Points, in no order, along strands that fork and pass close to each other.
Points whose rows are less than 66.7 apart are linked; no others are. Some points are linked to none.
Z_394: [ -7  20  -9 -26  27  14  11 -15   9  15  25  -8   7  17  29 -25  -2  -5
 -12 -25   3  34 -18  24  -4 -17   7]
Z_775: [-10   0 -11  -7 -13 -23  -5  12   0  26  20   5  -7   2  15   5  28  19
   8  14   8 -14  19 -12 -24 -20 -18]
Z_924: [  0  11 -13  -7 -20  -5 -16   3  10  25  19 -27   6  -4  28 -14  26   7
  19   7  -2 -14  -9   6 -15  15  -2]
Z_291: [ 12 -18  -1  29  -3 -40 -25   9  -9  -5 -21 -18   8 -11 -46   8  -1   5
  24  40  16  -8  12 -43  -5   5   0]
Z_641: [-14  10  -1   1  -3  -5  -9 -26   1  -7  12 -53  19  -7  -5 -42  23  -4
 -24  13   5 -13  -5   5   4  18  14]
Z_842: [ 10  -7  23 -24  35  10  24   3 -13  -2 -28  45  -8  17   1   5 -20 -18
  24 -39   4  38 -16  21   3 -19   8]
Z_554: [ 16  10   2  16   6  15  17   9  46  14  25 -10  12  21   8 -35  -1 -13
  20   4 -21  -2  22  17   9  -2 -26]
Z_979: [ 15   3 -23  26  -6  15   5  -1  25  -5   6   2   6 -19 -27  16 -33 -11
 -23  19 -33  -4  17  -6  20  14 -11]
Z_986: [ 11 -28  14  21  -5 -38 -18  16 -18   2 -29   1 -17   3 -19  20  19  20
  36   5  28 -20   9 -35 -21 -12 -19]
Z_257: [  9  -8  -2  16 -27   2 -16   6   9   4 -10 -24  13 -14   0  -4  16  -5
  26  24 -18 -26   8  -1  -2  38   1]
Z_530: [ 20   1 -12  13  13  19  13  17  42  17  10   9   0   8   2 -19 -23 -10
  29   5 -23   6  19  11   8  -2 -25]
Z_465: [  4   3  25  -8  21  34  39   6  21 -17   8  31  -1  23  15  -8 -31 -17
  -4 -25  -5  25  -8  32  21   0   3]
Z_463: [-17   5  49  -7  -2   6  33  -1  -9  -3  23  25 -13  34  24   1  27  10
 -11 -20  12 -18  20  31  -1 -21  -5]
Z_357: [  0 -12  -3  19   7  11  -6 -31  -2 -33 -13 -20  16 -30 -42  -7  -9 -22
 -25  18  -6   0  10  -7  37  23  17]
Z_661: [  5 -20  15  13   7  -6  -4   3  -5 -10 -31 -18  -5   6 -31 -25  14  -1
  31   8  12 -23   2 -12  -3  10 -10]
Z_742: [  5 -10 -26   6  -1 -37 -26  18   2  24   0  -5   3 -20  -6   8  -5   9
  24  31  -3   4  13 -34 -16  -3  -8]
Z_458: [  6   5 -11  22  -2 -20   6  10  31   9  18 -33  20  12 -29 -36  17 -11
   2  33 -17  -5  24 -24  -8  -9 -24]
Z_420: [  1  -8   5   6 -22  -5 -28 -10  -8   1 -13 -40  17 -27   3  -7  25  -5
  19  22  -2 -26  -3  -3   2  41  15]
Z_649: [  0  19  -5  -6 -10  10  17   5  26  28  50   7   3  17  47  10   6   7
 -15 -12 -13   1  13  23  -8 -19 -17]
Z_907: [  6 -12 -19  16  -4 -26 -25   7  -5   5 -12  -2   0 -26 -23  24 -13   8
  10  36   1  -4  11 -27   0   9   0]
Z_418: [ -1 -14   6   2 -15 -21  -1   7 -27   5 -15  42 -31   4   5  47  10  25
  11 -10  19 -10   3 -12 -12 -20  -7]
Z_178: [ -6   3  17 -16  -1  12  13   7   1  30  11  20  -4  14  48   1  12   0
  32 -25   4  10   4  31  -9 -15  -6]
Z_172: [-17   8   8 -29   4  12  -1 -12 -32 -33 -20  15  -7   8   1   4 -10  -5
 -33 -25  14  12 -38   5  -4  -6  28]
Z_444: [-12  15  22 -23  -4  23  22   2   6 -12  28  18  -2  26  36   5  -5  -1
 -35 -28   0   7  -8  27  -4 -14   6]
Z_423: [ -3 -14 -15   7 -10 -37 -19  28   1  28   3  -7   2  -3  -3   1  20  11
  32  27   7 -10  19 -34 -29 -18 -20]
Z_780: [ -6  -4  33  -2   2   2  16 -12 -27 -47 -19  34 -25  29 -25  16   7  18
 -20 -28  26  -7 -14   8   8  -8   7]
Z_707: [ -1  11   0  10  -8  -4   0 -17  20  -2  23 -52  18   3  -9 -39  24  -9
 -23  19 -11 -18  10   2   3  15  -4]
Z_677: [-13  14 -15  -4 -34   8 -24  -8  -6  -1  17 -30  17 -29  17  14   6   1
 -31  12 -12  -8  -9   1   7  24  18]
Z_481: [-21   6  22 -15   9 -11   8 -14 -23 -10   6   0 -16  19   4 -21  32  19
 -17 -19  23 -14  -7   0 -16 -13   3]
Z_683: [ -8  16  20 -34  17  22  21 -11   4  -6  20  13   8  31  37 -13  -2 -11
 -18 -35   5  32 -17  35  -5 -18  14]
Z_867: [ 14   0 -35   6   8 -13 -26  -2   6  18  -4 -30  31 -38 -12  -8 -14 -18
  18  35 -18  27   4 -14  12  24  13]
Z_284: [  8 -23  10  12 -11 -27 -14   9 -30  -2 -30  14 -25  -1  -6  35  17  27
  26  -3  21 -28  -3 -21 -15  -1 -11]
Z_197: [-24   8  24  -6  -6  -7  23  -4  -8   9  31  23 -12  26  19   9  24  16
 -20  -9  12 -12  29  13 -12 -35 -15]
Z_115: [-10   2  19 -10 -22  14   9  17  -9  -4   7  36 -21  11  30  30   3  13
  -6 -17   3 -22  -2  13  -7   1   0]
Z_960: [-14  -9   1  -8  -2 -11 -23 -11 -40 -25 -35  -2  -6 -28 -11  30 -13   6
 -19  -9  19   3 -30 -19   9  11  31]
Z_612: [  2  -2  28  10  10  15  31   7  27   5  24   9  -6  29  11 -28   4  -3
  18  -7  -3  -9  31  24  10 -14 -24]
Z_10: [-17   9 -19 -16 -18  -7 -33  -4 -19   7   1 -26  12 -38  17  12   3   6
 -16  10   1   2 -19  -6  -1  23  27]
Z_359: [-10  -3  42   0 -18  17  23   8  -3 -17  15  25 -21  23  19   9  19  14
  -8 -16   8 -36   6  20   4   3  -8]
Z_60: [ 13 -19   2  36   3 -24  -1  22  21   3 -16 -15  10  17 -58 -31  12 -14
  37  30  10   2  25 -43 -16 -16 -14]
Z_410: [ 10  30 -30  10 -12  14  -5  -8  35  19  40 -34  21  -9  18  -3  -3  -4
 -21   5 -30  11  -4  10   5   8  -5]
Z_536: [-12   7  12 -42   3  -2  15  -6 -26  -1  -8  50  -7  18  12  30  -2  -3
 -19 -24  11  33 -11  14 -18 -41  19]
Z_747: [-15   8  -2 -13  -8  -4 -19 -13  -6   8   9 -44   6  -1  21 -31  33  12
  -4  -4  11 -14 -19   8  -9  17  14]
Z_603: [-19   7   5 -13   1  17   0 -16 -21 -36  -8  -1  -7   4 -10  -1 -12  -3
 -42 -17  10  -5 -22   7   7   5  22]
Z_766: [-11  14 -25 -26   3   5 -18  -8 -14   9   7 -17   6 -15  22  -6  -1   4
 -13 -12   5  17 -30   1  -6   5  18]
Z_218: [  3  11 -48  -7   8   0 -13   4  12  17   9   0  14 -25   8  12 -29  -3
  -7  10 -17  32  -9  -5   5   3   4]
Z_65: [ -7   6   9   1 -13  23   0  -5   6  -7   9 -10  -5   5  20  -8   4   7
  -9  -9  -5 -23  -5  13   3  24  -1]
Z_200: [  3  -7  38 -10  27   4  26  -8 -20 -13 -18  39 -19  25  -9   2  -1  -2
  13 -34  16  19  -5  17   4 -23   6]
Z_819: [-14   1 -16 -19 -12   0 -18   4 -28 -20 -23  17  -6 -23   2  40 -25  -1
 -26  -3  10   8 -26 -12  -3   1  26]
Z_763: [ 17  22 -28   2  -7  25   9   7  41  20  32  -2  10  -3  24   9 -27  -5
 -14  -5 -30  15  -1  17   9   2 -15]
Z_106: [-13   8  -2 -15  -1  -1  20   2  -8   0  13  47 -15  16   5  31  -9   7
 -28 -15   5  14   6   7  -6 -37  -4]
Z_56: [-17   6 -21 -11 -13 -10  -9   7 -18  -9  -2  24 -12  -9   1  43 -18  15
 -33   2   6   8 -14 -16  -6 -13   5]
Z_904: [ -8  19  -9  -9   4   1  26   4   8  10  32  32  -4  11  15  28  -9   6
 -42 -15  -9  16  14   4  -6 -45 -15]
Z_737: [  8 -18  19  15   3   2   6  14  12   0 -11  -4  -8  21 -15 -30  17  -2
  40   3   7 -23  18  -4  -5  -2 -22]
Z_532: [ -8  18 -20 -27   6   7  -7 -12   3  19  21 -15   5   5  38 -15   6   2
  -7 -18   5  24 -24  18 -11  -2  10]
Z_51: [ 14  -5  -4  24  12  14  21   0  10 -29  -9  30 -18  11 -40  15 -31   4
  -8  -2   1  -2   8   0  24   0 -13]
Z_874: [-10   1   8 -38  12  -1   7  -7 -31 -23 -21  34 -10  14   1  19  -7  -4
 -23 -27  15  32 -33   8 -14 -26  23]
Z_86: [  3   1  22  -2   3  23   0  -7   5  -2  -7 -20  -1  10  18 -32  11  -1
  20 -15   4 -18 -15  24   9  29   3]
Z_186: [ 13 -17 -17   7  15 -21 -34  -8  -8  12 -24 -29  24 -42 -15  -4 -15 -17
  31  31  -1  17  -3 -21  11  25  20]
Z_974: [ 17  -1 -37  15  16 -11  -9   1  19  15  -1 -22  26 -27 -27 -15 -16 -16
  12  36 -25  23  14 -17   8   9  -5]
Z_308: [ 18 -24  -6  11   6 -14 -28   7  -6  13 -43 -21   3 -29  -4   3  -9  -6
  46  10  -2  -5  -9 -17   2  27   2]
Z_687: [ -6 -17   1   0   9   6 -21 -20 -32 -21 -40 -16   4 -32 -19   2 -10 -11
  -5  -4  14   2 -22  -6  21  23  29]
Z_508: [ 13 -28   8  27 -23 -29 -26  28  -5   9 -31 -25   8  -7 -24   2  19  -5
  45  36   7 -23  11 -44 -22  15  -5]
Z_849: [ 12  -7  16 -14  26   8  29   8  -6  14 -22  60 -13  10   8  18 -28 -18
  34 -30   0  43   3  24  10 -30   2]
Z_929: [ -7 -11  25  -6  15  -5  -8 -11 -32 -17 -35 -14 -15   0  -5 -11  16   6
   7 -20  22 -18 -23  -5  -2  15  14]
Z_445: [ 11  -3 -18   5   9  12  13  12  27  17  14  24  -6   1   4   0 -22   0
  14   1 -15  10  22   7   3 -15 -23]
Z_983: [ -5  -5  20 -14 -18   5   4  10 -25 -11 -14  45 -25   9  20  43   5  14
  -3 -22  13 -10 -13   5 -14  -8   9]
Z_372: [ -1   6 -28   2   4  -1   1   7  13  15  17  10   0  -8  -2  10 -13   6
  -9  10 -15   9   9  -8  -5 -14 -17]
Z_392: [ 13 -15  -9  12  -8   0 -15   7   2   6 -21  -3  -5 -20  -8   8 -11  -1
  25  16 -11 -18   5 -10   4  24  -2]
Z_656: [-15   3   0 -10  -3 -15   8  -1 -10  17  20  20 -12  15  14   5  25  20
  -5  -1  11  -8  20  -2 -16 -31 -18]
Z_659: [  1  -3 -36  -7  24  -9 -16  -3  -6  12 -14   3   3 -24  -8   3 -31  -2
   3  12  -3  29 -14 -17   6   0   5]
Z_745: [ 15 -11  -4  30   7  -8  10  18  29  -1  -4 -15  13  15 -50 -37   2 -17
  24  28 -10  -3  26 -24  -7 -12 -23]
Z_698: [ 21 -17 -10   9  12  -2   6  14  -1  13 -24  42 -23  -2   0  27 -27   6
  39  -8   2  10   8  -6   1 -17 -14]
Z_238: [  6 -13  40  18  -3  12  24  19  22   0   5   3  -6  33  -2 -35  19  -6
  41  -4   8 -29  30  11   2 -10 -26]
Z_889: [-11  24  13 -12  -7  13  22  -3  17   3  47   1   0  25  40  -3  11   8
 -39 -19  -5 -10   3  24  -4 -15  -6]
Z_756: [  1   4  17  -5  30  28  25  -7   5 -31  -4  16  -9  22 -16 -16 -29 -15
 -17 -21   3  11  -8  19  20   2   7]
Z_565: [ 14 -10  34  10  16   2  25  -6 -18 -34 -38  49 -28  27 -28  18  -8   8
  10 -34  22  11 -12  10  17 -10  -1]
Z_547: [ -1  -9 -21 -10  18   7 -19 -12 -18  -7 -33  -9   9 -35  -6   7 -33 -17
   0   0   4  28 -26  -9  17  19  29]
Z_211: [ -7  -6  -3  -3 -19 -15 -39  -6 -21  10 -10 -36  14 -36  13   4  19   8
  10  17   9 -17 -11 -13  -2  32  22]
Z_976: [  6   8   2   9 -30  14  -9   1  19  11  20 -32   8   4  22 -15  22   2
  11  12 -15 -30   3  16  -2  32  -6]
Z_123: [ -8   3  10  -3  20  22  14 -17  -7 -33  -6  -1 -10  12 -24 -18 -12  -7
 -30 -16   8   2 -11   6  16   3   8]
Z_461: [  5  14 -24   9 -20  -3 -24 -15   9   4  21 -39  36 -42   5   1   9 -13
 -21  29 -22   2   5   0  14  27  17]
Z_92: [ -2 -13  24   5  14  14   2 -16  -9 -20 -26 -26  -6   3 -16 -34   9  -5
  11 -10   9 -23 -10   6   8  26   6]
Z_600: [ -8  -3  26  -5   8  -6   8 -15 -34 -26 -18  14 -24  16 -19   1  18  18
 -10 -22  27 -11 -14   0  -4  -6   3]
Z_626: [  3  11  -6  23 -17 -13   3  -2  26   3  22 -42  25   5 -18 -33  22 -11
 -10  36 -24 -15  20 -11  -3  10 -10]
Z_582: [ 19   3 -35  28   5  -8   3   8  30   4   8  -6  18 -20 -38   0 -24 -12
  -6  34 -36   7  28 -21  10   3 -16]
Z_478: [ -6  19 -29  -9  -5   1   4   8  16  13  31  12   5  -9  12  23 -14  11
 -47  -2 -17   9   1  -7  -6 -22 -11]
Z_599: [ 20  23 -29  20 -15   4  -6  -9  33  14  31 -38  32 -24   0   0  -4 -13
 -22  27 -44   6  10   3  10  17  -5]

A fork is a point with three links. Follow the links from the first point to the second and name the forks in between, in order.
Z_756, Z_737 => Z_372
Z_979, Z_737 => Z_392, Z_257, Z_976, Z_92
Z_458, Z_444 => Z_976, Z_257, Z_10
Z_641, Z_10 => Z_976, Z_257
Z_444, Z_742 => Z_10, Z_257, Z_392, Z_907

A fork is a point with three links, a tip a point with one. Leave the first point through the second and follow the links. Name the first fork or tip that comes.
Z_478, Z_904 => Z_465
Z_907, Z_742 => Z_986
Z_10, Z_766 => Z_649
Z_960, Z_687 => Z_372
Z_444, Z_683 => Z_10
Z_641, Z_707 => Z_60
Z_530, Z_554 => Z_92
Z_659, Z_547 => Z_56
Z_60, Z_745 => Z_976

Name the points in between on the shortest way along the links from the first point to the second, in order.
Z_641, Z_661 => Z_747, Z_924, Z_976, Z_65, Z_86, Z_92
Z_565, Z_677 => Z_780, Z_600, Z_929, Z_92, Z_86, Z_65, Z_976, Z_257, Z_420, Z_211, Z_10
Z_65, Z_974 => Z_976, Z_257, Z_392, Z_308, Z_186, Z_867
Z_172, Z_86 => Z_874, Z_536, Z_106, Z_904, Z_478, Z_372, Z_445, Z_530, Z_554, Z_612, Z_238, Z_737, Z_661, Z_92
